Points, in no order, along strands that fork, close into loops and pass close to each other.
Two points are linked if the straight distance between their rows is under 34.6. Some points are linked to none.
mar: [39 35 13 6 -3 -18 -14 -8 -27 10 -6 -17 22 14 1 -19 8 -3 -3 26 -10 45]
kozi: [30 26 9 3 0 -9 -10 -3 -23 4 -8 -13 18 8 2 -19 5 1 -1 17 -19 36]
banak: [22 31 4 13 -12 -8 -12 17 8 12 -23 -3 -7 2 12 -31 18 13 2 -13 -24 21]
zar: [12 -4 2 17 -16 -16 -28 22 15 -8 -11 33 -16 -2 6 9 15 0 -1 -29 27 -14]
kuf: [30 45 5 26 -21 -28 -22 15 8 19 -20 -9 -13 16 14 -24 29 8 4 -12 0 30]
Kize: [18 15 7 -4 1 -13 -15 1 -15 -5 -2 -12 15 9 -8 -2 15 4 0 1 -10 28]
musu: [-6 10 -3 1 -16 -5 -15 19 30 -2 -19 15 -3 -11 0 -17 3 13 6 -32 -17 -19]
fudob: [-37 -38 -15 -26 4 30 26 -26 -20 -7 11 -14 15 -12 -16 21 -40 9 -12 42 0 -5]
Sef: [-38 -30 -14 -19 11 26 2 2 35 -8 2 -7 -7 6 -27 27 -23 0 -17 13 10 -28]
Zok: [45 37 13 15 4 -32 -14 -8 -26 9 8 -23 22 29 -5 10 28 -7 -4 8 28 45]
lok: [-25 -9 -9 -15 -9 15 -6 14 37 1 -8 8 2 -11 -13 6 -19 3 -1 -19 -16 -34]
ledop: [-29 -28 -8 -22 18 18 0 1 28 -19 3 -4 -11 14 -20 29 -12 -4 -22 14 25 -24]
revov: [24 4 11 -7 15 -16 -7 -12 -18 -12 12 -1 7 17 -5 28 36 -2 -14 2 36 21]
dizul: [-20 -8 -8 -3 -12 4 -15 20 39 -8 -7 15 -3 -7 -13 6 -8 0 -2 -22 -2 -36]
Tutom: [-24 -21 -4 -19 1 28 21 0 16 16 -2 1 1 -22 0 -4 -39 3 11 -7 -30 -29]
divob: [-23 -21 -3 -2 10 21 39 -14 -23 -3 18 -17 4 -24 12 -16 -38 -6 17 18 -24 -16]
sof: [29 19 8 27 -19 -30 -26 13 -2 4 -12 12 -17 9 15 6 29 0 7 -32 29 16]
mame: [31 7 12 -4 13 -15 -4 -19 -15 -11 5 9 2 12 2 37 39 -2 -21 1 47 24]
Luz: [-37 -28 -13 -18 2 29 3 3 36 3 -2 -4 -1 -3 -26 23 -30 2 -10 5 -6 -32]
Mil: [4 -6 -1 17 -16 -15 -28 26 24 -10 -12 34 -15 -3 1 3 7 0 0 -30 19 -25]
vum: [4 -12 11 -21 18 2 -4 -14 10 -27 -1 15 -12 12 -1 37 16 -9 -31 11 46 -4]
Mafo: [32 32 7 36 -24 -36 -25 16 1 11 -18 5 -22 16 20 -6 29 0 12 -31 24 20]
gugif: [-19 -15 -4 -18 4 22 22 0 4 9 -1 0 3 -19 5 -7 -34 2 12 -4 -33 -19]
Nov: [45 46 14 10 -4 -29 -17 -10 -28 16 -2 -22 26 25 -4 -11 14 -6 -1 26 8 50]
Ris: [-2 6 -2 8 -18 -13 -22 23 28 -7 -15 18 -6 -7 -1 -10 9 10 5 -32 -2 -19]
zat: [10 14 3 10 -14 -18 -23 19 13 -4 -14 6 -5 -1 2 -11 21 10 6 -26 -1 7]
zuz: [-35 -29 -12 -35 14 13 15 -24 -15 -17 8 -13 13 11 -27 23 -23 8 -17 41 11 0]
Gozug: [-12 4 -5 -8 -12 3 -9 18 30 0 -15 12 0 -12 -1 -12 -6 10 4 -28 -21 -22]
kobek: [28 11 9 18 -12 -23 -23 8 -4 -2 -6 17 -13 7 11 18 30 -1 0 -27 35 15]
Kebag: [20 10 8 6 -5 -19 -21 9 -3 -7 1 -1 0 8 -1 9 31 1 0 -16 18 17]
Sak: [-15 -11 -6 -7 7 20 22 -30 -55 -21 12 -21 29 -10 5 0 -27 -8 -7 36 -12 5]
Bel: [17 3 9 2 -1 -15 -18 6 -4 -11 5 6 -2 8 -1 19 32 -3 -6 -14 28 12]
pab: [-20 -18 -8 -4 7 23 30 -29 -49 -19 19 -27 23 -17 7 -3 -33 -6 -1 34 -10 -4]
pil: [-23 -12 -4 7 15 17 39 -4 -7 8 16 -9 -9 -20 16 -34 -28 -5 26 11 -37 -21]
Bagiv: [-35 -29 -13 -18 -2 33 7 1 35 12 -3 -3 1 -13 -21 18 -39 2 -4 2 -16 -33]
Lide: [-41 -38 -15 -31 9 25 21 -25 -10 -10 8 -14 12 1 -26 24 -37 11 -16 45 9 -3]
Ladil: [19 13 6 20 -18 -26 -27 19 8 -1 -13 11 -13 3 7 -4 26 6 9 -31 16 6]
Fada: [28 30 9 12 -9 -21 -20 9 0 5 -14 -13 1 11 4 -15 24 6 5 -10 -5 30]
vufoz: [-8 -18 6 -26 22 7 1 -12 13 -30 3 6 -12 17 -7 33 6 -7 -30 16 42 -11]
furo: [-25 -20 -11 -19 6 19 20 -30 -46 -18 11 -16 28 -4 -8 13 -26 2 -11 38 -7 6]
zaril: [31 39 5 16 -14 -16 -17 14 4 17 -21 -9 -5 10 13 -29 22 9 1 -4 -16 30]
birez: [-27 -20 -8 4 12 22 36 3 19 31 11 9 -19 -17 16 -42 -26 0 30 -9 -43 -39]
nopo: [23 13 8 -1 9 -17 -14 -6 -22 -7 7 -15 18 18 -15 8 23 1 -3 7 6 31]
sige: [-13 17 -14 31 10 8 30 18 -7 18 25 4 -10 -11 14 -66 0 -17 15 33 -48 -9]
garo: [-28 -21 -11 -29 10 13 15 -27 -34 -18 10 -13 23 6 -21 20 -21 6 -14 39 1 6]
Dak: [20 -2 8 6 -6 -9 -19 1 3 -11 -8 35 -15 4 8 32 26 -7 -16 -15 42 3]
fosas: [36 21 11 12 3 -26 -14 -3 -17 -1 7 -9 6 17 1 18 35 -4 -3 -8 31 34]
Koban: [-28 -30 -5 -16 -2 33 18 -1 33 24 -3 2 -3 -23 -6 -1 -46 -1 8 -10 -28 -40]
dumet: [-13 -6 -2 4 15 18 35 1 -10 6 9 -3 -6 -16 19 -33 -26 -5 21 8 -38 -14]
balil: [30 40 7 31 -23 -33 -24 16 6 13 -19 -7 -17 16 15 -17 30 4 9 -21 11 27]
sisus: [24 22 8 1 -1 -10 -13 2 -12 1 -10 -13 13 7 -1 -14 10 4 1 4 -19 32]
gizi: [18 5 8 -6 13 -18 -11 -6 -19 -11 10 -7 13 16 -12 17 30 0 -8 3 20 23]
volab: [11 -7 10 -15 12 -4 -7 -9 2 -21 3 16 -8 9 -1 34 25 -6 -25 4 43 2]
dasil: [-14 1 -5 -14 -8 12 1 12 29 7 -14 11 1 -15 1 -14 -16 9 7 -26 -30 -26]
nema: [-29 -31 -11 -12 4 29 35 -28 -39 -12 18 -23 19 -22 2 6 -41 -1 -2 34 -8 -9]
piput: [34 25 11 7 4 -24 -16 -7 -23 2 3 -21 21 22 -10 3 23 -4 -2 10 9 41]
kotim: [-23 -9 -7 -19 -6 19 3 8 27 7 -9 4 5 -14 -8 2 -24 5 3 -14 -24 -27]
kuvor: [-29 -27 -3 -1 10 25 36 -4 18 27 12 4 -17 -22 12 -32 -36 -2 29 -5 -38 -38]
lukiv: [-35 -40 -14 -16 2 33 34 -32 -32 -8 18 -22 17 -24 -6 13 -43 3 -8 40 -1 -8]
napup: [-33 -16 -14 16 12 19 39 0 15 27 21 4 -21 -16 13 -51 -19 -4 34 2 -48 -33]
pud: [28 6 9 10 -8 -14 -19 -6 -4 -5 -10 35 -15 6 12 36 29 -5 -15 -16 46 16]
Figu: [-23 -24 -2 -27 21 12 2 -4 19 -24 6 -3 -8 16 -16 30 -3 -4 -25 18 32 -17]
foz: [-12 -9 -3 -15 6 16 19 -10 -28 -8 4 -9 16 -11 3 -1 -29 -1 3 16 -28 1]
gulan: [22 18 9 9 -8 -21 -22 11 -2 -4 -5 -8 1 9 0 -2 27 5 4 -15 7 22]
gilof: [-12 -7 -1 -9 10 18 26 1 -5 8 0 0 0 -17 13 -18 -28 1 15 -2 -38 -14]
rur: [-27 -25 -3 -4 11 23 39 -5 2 14 13 -5 -9 -25 12 -23 -38 -3 25 3 -34 -27]
manom: [47 49 15 16 1 -34 -14 -10 -30 18 6 -25 31 32 -7 0 20 -11 -3 22 25 51]
loget: [-33 -6 -17 22 11 16 40 3 9 24 24 2 -21 -14 12 -57 -13 -8 32 11 -53 -27]
Gaz: [14 24 2 12 -14 -14 -18 18 15 5 -22 1 -7 -1 7 -24 20 15 4 -24 -16 10]
vova: [-8 -5 -5 8 -14 -8 -22 25 32 -12 -9 25 -9 -5 -5 2 2 0 0 -28 8 -31]
Limab: [15 -5 6 12 -11 -13 -24 14 8 -9 -7 33 -16 2 7 20 20 -5 -8 -22 33 -6]
Tivoz: [38 21 11 15 -2 -23 -12 -7 -16 0 3 3 -1 15 9 29 38 -6 -6 -13 41 32]
mito: [16 -3 9 -3 3 -10 -15 1 -2 -14 3 18 -8 8 2 28 30 -5 -15 -9 38 7]
Lino: [-32 -26 -9 -17 -5 33 10 0 37 17 -6 0 1 -18 -14 8 -41 1 1 -8 -23 -39]
Ruve: [32 11 9 13 -7 -18 -16 -4 -9 -1 -4 21 -11 8 12 33 34 -6 -8 -18 43 22]
Sumiv: [-31 4 -21 29 9 15 36 9 8 26 26 4 -18 -10 10 -63 -5 -12 26 16 -57 -21]

How many points has the smallest loop of links through each point below? Write - if it is on no loop.
sof => 9
mar => 9
Sak => 9
Bel => 14
dizul => 8

A fork is a point with three links, a tip a point with one. Leave the first point through the second and follow the links. Name the first fork or tip that comes.
Sef, ledop => mito
gilof, dumet => Sumiv
dasil, kotim => vova
zaril, kuf => sof
Ladil, zat => zaril
mar, Nov => nopo
